A landscape with many peaks, sampled at points; each row gives a point and its height.
From any point a climber steps to the highest of the 2 points nearest to it. It stops when none of these is higher. Distance is the straight distance between rows; heights are no part of it.
j215: [ 29 -18  -8 -12 -30   0  -2  12 -13   0   1  -1  43  42 -26  16  -8  22
  19 -57  -7  -8  16  -7  -8  -2]  h=349
j555: [  2   2   9 -22   5 -17   3  22   7 -30 -27  27 -32 -15 -11 -15 -14  -2
  -8  12   2  14   5 -25  18 -31]  h=534
j336: [ 11  21   2 -11  16 -20 -16  27  14 -11 -26   9  25   7  13  13   9  39
  16 -42  -6  -3  32 -18  54  -8]  h=526
j457: [ 18 -17 -23   6 -32   9 -11   2 -16  12  17 -19  45  16 -18   8  -3   1
   8 -29 -17 -27   5  20 -33  23]  h=143
j265: [-10 -15   2  -8   5  -1  24 -10  -1  -2  -8  24 -35   2   0 -11  -4 -10
  -3   9   9   8  -4   3  21  -9]  h=579
j772: [-20  -7  -2  -8  21   5  33 -25   2   9 -21  26 -58   5   3 -12   1  -9
  -4  18   1   2  -3  17  28  -9]  h=558
j764: [ -9  21   8  13  21  -9 -16   4  30 -10  -1  -6  26 -36  33   2   3   5
  -2   4   0 -10   3  -3  41   9]  h=301
j49: [  3  -3  16  16   7  20  -7  -9  10  15  21  -1  16  -7  34   8  -7   6
  27  -5  35  14 -13  -7  41  12]  h=307
j84: [ -8  -3   6  14  -1   6   4   1   8   3  13  -7   9 -16  18  -1   0 -12
   5   8   3  -3  -8   3  11   8]  h=322
j777: [ 18  -3  26  12  -2   0 -35   1  -4 -23   6  15  -2  -9  25  18 -14  13
  10   6  29  35 -30 -52  13 -10]  h=449
j733: [  3  -2   0  23 -16  14 -14   4 -10  13  27 -21  25 -11  11   2  -1 -15
   6   6  -2 -15 -17   3 -21  16]  h=497
j69: [ 18   9  24  -9 -10 -24 -32  23  -3 -41 -14  16  -8 -18  -9   2 -13   4
   1  11   6  23  -4 -63 -10 -30]  h=500
j257: [ 16 -33  -5 -14 -10   2  21 -11 -10  -1  -2  34 -19  34 -21 -12 -17  -1
  -3 -14  19  13  -4  -1   7 -12]  h=120
j249: [ -7 -11   7  -9  -6   1  20 -23 -26   4  -2  13 -50  16 -18  -5   6 -21
  -8  23   2  16 -15  -5 -33  -6]  h=279
j819: [-43  23  -9  18  28  11  22 -28  16  21   3 -33  -8 -10  22   7  17 -10
 -30  42 -16  -4  12  40   0  15]  h=443
j367: [ -1 -21  20  -2  -7  28  13 -22  -4  27  21 -12 -26   6  -2   3  15 -16
  19  28  20  14 -28  16 -17   0]  h=164
j119: [  5 -34  16  -6 -10  27  21 -27 -15  23  17   3 -31  23 -11   2   8 -13
   9  16  19  20 -29   6 -27  -3]  h=149
j229: [-31  23 -17   2  23  -8  31 -38  -5  -1 -19 -13 -19  13 -24 -15   3 -16
 -37  33 -21  -7  17  16 -38   4]  h=352
j125: [ -2 -11  24 -12  -7  -9  -3   7 -14 -16  -1  22 -42 -18  -6  -1  -2 -20
  -6  28  13  27 -22 -44 -34 -24]  h=261
j5: [ -5   1  24   0  -2 -14 -13  12  -3 -20   2  10 -22 -31   4  -2  -3 -18
  -3  27   7  18 -18 -46 -21 -19]  h=263
j678: [-16   5 -10  -2  -6  -6  15 -23 -25   1  -5  -6 -32  19 -24 -11   8 -21
 -16  24 -10   5  -4   5 -48   6]  h=295
j219: [-24  15  -1  15  18  -4   5   1  31   0   1 -16  14 -30  34   0   7  -7
 -20  19 -11 -13   8  19  26  10]  h=427
j809: [-18   7 -19 -11  23 -14  23  -4  22  -7 -27  12 -22   1   0 -11   2   5
 -26  12 -15  -8  22  29  29  -8]  h=495
j141: [  4  14  11  25  -6   5 -35   7 -10   3  24 -19  34 -26  16   8  -5  -6
   8  10  -1 -15 -25 -20 -12   9]  h=650
j415: [ 32  -9   4 -10 -30  -4 -16  27 -25 -10  -3   2  39  43 -25  22  -6  29
  16 -56 -12   0  12 -37 -22 -13]  h=441
j247: [ 14 -11 -10 -26  16 -10  -1  10  12 -11 -24  31  -9  10  -6 -14 -17  24
  17 -24  21  13  20 -12  54 -17]  h=358
j914: [ -7   8  -9 -16   6 -18  18  10  14 -18 -30  11 -18   1 -12  -9   2  -1
 -21   8 -20  -2  19  13  13 -16]  h=468
j533: [  0 -34  -3  -3   4  16  34 -28  -7  20   7  24 -28  29  -4  -7  -6  -4
   9  -7  20   7  -8  20  26   0]  h=87
j161: [ 27  -2   8 -16 -19 -12 -13  22  -7 -21  -9   4  24  22 -18  13  -8  20
  14 -35  -6   5  12 -31  -2 -18]  h=525
j653: [-28  26  -8  13  10  12  11 -24 -16  25  12 -37 -17   1  -7  -5  19 -20
 -10  33 -12  -2  -6  21 -59  22]  h=79
j706: [-26  -2 -10  -7  35   2  26 -11  18   9 -18  21 -42 -10  17 -16   1  -4
  -6  16   3  -2   4  21  46  -6]  h=580
j453: [  8  11   9 -34  11 -18  11  32   4 -33 -43  23 -31 -11 -19 -17  -7  10
 -13   8 -16   9  22 -19  16 -46]  h=521
j385: [ -9   0  -4   7  -5  -7   3   0   4  -6   2 -10  -2 -10   7  -5   5 -14
 -11  14 -12  -4  -3   6 -10   5]  h=276
j404: [  1   1 -10  28 -20  30  -7   2  -9  36  28 -27  36  -2   9   6   5 -15
   6   2  -3 -26 -14  24 -22  32]  h=373
j369: [ 10 -10  18   4  -1   4 -13  -2   0 -17   5  17  -1  -5  14   5 -16   5
   9  -3  28  29 -16 -37  18  -5]  h=422
j744: [-32  12 -11   0  31  -5  22 -11  22   0 -14   2 -27 -16  19  -5   7  -7
 -26  27 -10  -4  11  25  30   1]  h=537
j19: [ -8   7  24   6   5  -6 -13   6   7 -19   5   3  -9 -34  17   3  -6 -13
   5  21   9  14 -17 -36   4  -9]  h=283
j873: [ 15 -11 -19 -30  15 -11  28  15   4   1 -35  26 -13  31 -24 -16   1  26
   4 -35 -12 -13  37  18  39 -24]  h=292
j942: [ -3 -22  25 -16  -4   3  14 -13 -16   1   2  21 -52   0  -9   3   3 -18
  -1  26  16  28 -26 -22 -27 -22]  h=269
j750: [-18  -1 -10   9   4   6  24 -18  -1   9   5 -11 -14   8   3  -4  12 -13
  -9  17  -6  -2  -2  28   1  14]  h=238
j867: [ 27 -36 -17   6 -23  20   7 -14  -5  18  22  -3  44  36  -5   3 -19  13
  19 -42  19  -5   0  20  10  23]  h=201
j686: [ 23 -12 -24  11 -33  13 -29   9 -29  16  25 -18  41  10 -30  12   0   0
   3 -28 -14 -30  -6  19 -59  26]  h=99
j743: [-15   3  16   1   3  29  13 -24   7  27  15 -26 -28  -8   4   3  23 -18
  16  47   7   9 -25  26 -14   6]  h=188
j932: [ 15 -49   6 -13  -8  17  25 -20 -15   6   1  38 -24  40 -17  -5 -15   1
  -1 -14  28  23 -26 -10  -7 -11]  h=128
j413: [ 15 -15  -8 -30   8  -8  20   4  -1  -7 -32  45 -38  18 -22 -26 -18  12
  -4  -9   8   4  16   0  35 -31]  h=268
j126: [ 24   8  22   4  -8 -19 -43  11  -5 -35  -2  13   3 -11  10  14 -15  14
   6   3  15  25 -20 -56   4 -17]  h=475
j475: [  7   3  -6  -7  -3 -13   0  12  16  -5 -10  -3  38  13  -4  10   2  23
  13 -45 -13 -17  26   3  28   2]  h=274
j605: [ 23   0   1 -27   9 -13  -8  24   4 -18 -26  25  -3  17 -10   0  -8  34
  17 -34  12  18  26 -25  46 -26]  h=382
j761: [ 26  13   6 -14   4 -20 -29  25   8 -21 -23  20  10   7   8  18   3  40
  22 -32   3  15  22 -30  51 -16]  h=428
j223: [  4  13   8  11 -13 -17 -37  18 -14 -12  15  -8   3 -33   0  -1   1 -16
  -8  12  -9  -9 -20 -25 -57  -5]  h=202
j994: [ 11 -47  13  -9  -9  29  30 -29 -13  21  13  22 -24  34  -8   1  -3  -2
  10  -1  29  24 -28   7  -9  -6]  h=137
j852: [ -2  14   2   7 -15 -16 -20  13 -18 -10  10  -6 -20 -20  -8  -5   8 -21
 -15  18 -13   1 -14 -14 -70   1]  h=173
j389: [-19  22   7  -9  23 -23  -8  20  36 -30 -24   5  -5 -41  16  -2  -2   1
 -24  24 -17  -2  14 -11  25 -20]  h=344
j987: [ 13 -17 -17 -25  14  -9  11   6  15  -2 -20  24   2  23 -12 -15  -5  23
  15 -35   9  -4  28  10  49  -9]  h=326
j36: [  2 -10 -17   9  11   8   8 -10  20  19  11  -2  33   2  22  -9  -1   7
  16 -23  18 -11  14  29  54  27]  h=109
j849: [ 17  17   8   9 -10 -14 -44   9  -6 -15   7 -12  38 -18   5  15  -5  11
  10  -4  -7 -13 -14 -29  -5   0]  h=581
j601: [ 10 -31 -11  -8  -3   1  20 -12   3   2   3  23  -2  25  -9 -11 -13   3
   8 -23  21   3   4  15  31   2]  h=105
j866: [ 15 -19 -12  18 -13  26   5 -13   2  29  27 -10  45  20  14   0 -12   8
  22 -31  19 -11   3  32  30  31]  h=123
j921: [  6  18  -4  -8  10 -17  -1  28  11  -3 -18   1  43  16   9  16   9  34
  10 -56 -15 -17  37 -10  43  -2]  h=384
j938: [  9  -2 -15  -4  11  -4  -3   0  24   3  -5   0  39   4  12   0   1  22
  17 -35   8 -14  25  18  51  18]  h=172
j709: [-10  13  14   1  12 -15 -11  14  20 -27  -9   6  -4 -37  15  -3  -3  -8
  -7  17  -3   5  -1 -22  20 -10]  h=312
j287: [ -3  12  -3 -18  13 -22   9  25  25 -18 -28   3   4  -8  -4   2   5  13
 -14  -8 -22 -11  30   4  22 -19]  h=430
j10: [-11  12 -13  18 -14  19  -4 -11 -33  27  26 -30 -11   7 -18  -1  13 -19
  -4   9  -3  -3 -15  23 -74  29]  h=14
j210: [-44  24 -16   9  30   2  31 -42   6  12  -8 -27 -15   4  -5  -4   8 -14
 -39  39 -20  -6  19  29 -19  11]  h=380
j322: [  1  -3   2  15  15  19   0  -9  16  23  18  -1  25  -2  33  -2  -2   7
  26 -14  32   3   0  14  58  22]  h=208
j639: [  2 -10   3 -15   6  -7  11   6   7 -17 -13  28 -21  -3  -6 -14 -15   0
   1   0  15  10   2 -14  29 -18]  h=554
j780: [-27   8   7   3  15  19  29 -29   4  19   4 -20 -31   0   4   0  20 -16
   0  39  -3   4 -12  30  -3   8]  h=211
j4: [-24  26 -22  23   2  19   4 -19 -23  29  18 -41   1   4 -13  -3  14 -17
 -12  18 -13 -12  -4  32 -69  36]  h=48
j2: [ -2   5   6   6  -8 -12 -15  12   3 -16   6  -6   7 -22   6  -2   2 -13
  -6  13 -13  -6  -6 -15 -23  -1]  h=243
j359: [  6   2 -21  17 -27   8 -18  -2 -39  16  24 -19   0  10 -28   0   2 -14
  -8  -9  -8  -7 -11  20 -83  28]  h=29
j25: [-22  23 -17   2   5 -17   7 -12 -11  -7  -9 -18 -16   2 -15  -8  10 -15
 -33  32 -23   0  10  10 -55   9]  h=323
j424: [-15  25   7 -14  22 -24  -4  27  35 -20 -29  -3   8 -28   9  10   7  11
 -27   6 -31 -12  32  -2  20 -24]  h=383
j173: [  4 -18 -25  26 -29  33   5 -10 -16  39  29 -27  36  24  -3   3   1  -8
   9 -10  -1 -20  -5  42 -14  38]  h=264
j831: [ 17  -5 -10 -37  14 -10  26  16  -3  -6 -44  36 -31  24 -24 -24  -3  22
  -5 -19 -15  -5  33   9  33 -40]  h=277
j783: [ -6  -3  17  18  -6  24  -2  -1   3  20  24 -18   9 -15  18   4   6 -17
  16  17   9  -1 -20   3  -6   9]  h=391
j708: [ 27 -33 -21  -7 -31   7   8  -5  -9   9  11  -3  43  41 -25   7 -10  15
  15 -51   1 -12  12  19  -5  13]  h=267
j658: [-23  22  11  26  10  11  -9   5  18  18  15 -30  19 -35  36   7  14 -15
 -12  32 -14 -17 -14  13  -3  13]  h=399
j548: [  5 -16  -6  16 -18  18   6  -8  -3  18  23 -14  29  10   8   1  -3  -5
  12 -14   6 -10  -3  20   7  23]  h=57
j261: [ 16  20  10  -4  -8 -21 -32  18   2 -21  -6  -9  37  -4   1  20  -1  23
  13 -24 -15 -13   3 -29  12  -7]  h=489
j455: [-17  27  17  25   9   2 -26  10   8   4  17 -25  19 -46  33   7  11 -17
  -9  32 -14 -18 -23  -9 -20   5]  h=294
j344: [ 18  13  14 -10  -7 -21 -26  22   4 -32 -14   6  15  -5  -7  10  -3  16
   9 -15  -7   7   8 -39  10 -21]  h=463
j333: [ -1  25   3   1  20 -19 -23   8  31 -15 -12  -6  37 -23  28  10   5  24
   5 -15  -6 -14  16  -4  50   4]  h=209
j397: [  9 -14  10   3  12  15  -8  -8   4  -2   9  21  -4   1  24   4 -14  14
  22 -11  41  32 -14 -20  44   1]  h=385
j613: [ 18  -7 -26   6 -38   5 -23   5 -35  11  21 -14  16  18 -40   7  -1  -3
  -5 -25 -16 -19  -3  22 -80  22]  h=62
j347: [ -7  22  10  13 -15   0 -24   6 -30   8  22 -16 -33 -24 -10   4  12 -23
 -12  16  -5   8 -29  -4 -91   7]  h=142
j212: [-35  20   1  20  20   8  10  -7  28  15   7 -27   3 -26  38   7  17 -13
 -24  35 -13 -10   5  31  11  14]  h=563
j124: [ 10   9  21 -19  -3 -22 -13  29   3 -41 -23  21 -23 -23 -12  -9 -13  -3
  -7  18  -1  20   3 -47  -3 -34]  h=518
j255: [ 20 -25 -28  16 -34  26   1  -8 -15  25  27 -23  49  25 -12   5  -6   1
  11 -30  -6 -26   2  38 -15  36]  h=200
j101: [-21  28   6   9   0   4  -6  -8 -22  15  15 -28 -31 -15  -7  -2  18 -21
 -11  29  -7   6 -19   6 -81  14]  h=113

Where does a climber stop that starts at each point below?
j653 => j733
j5 => j706
j359 => j733
j831 => j336
j257 => j733
j125 => j212
j866 => j161

Call two points neighbours if one is among the 2 nearest of the other. Go from one point of each pair to the other, from neighbour to neighbour, staying as high as possible. Name the lowest point that can't be avoided.
j733, j265 => j125
j212, j141 => j455
j141, j161 => j344
j706, j265 => j772
j336, j706 => j413
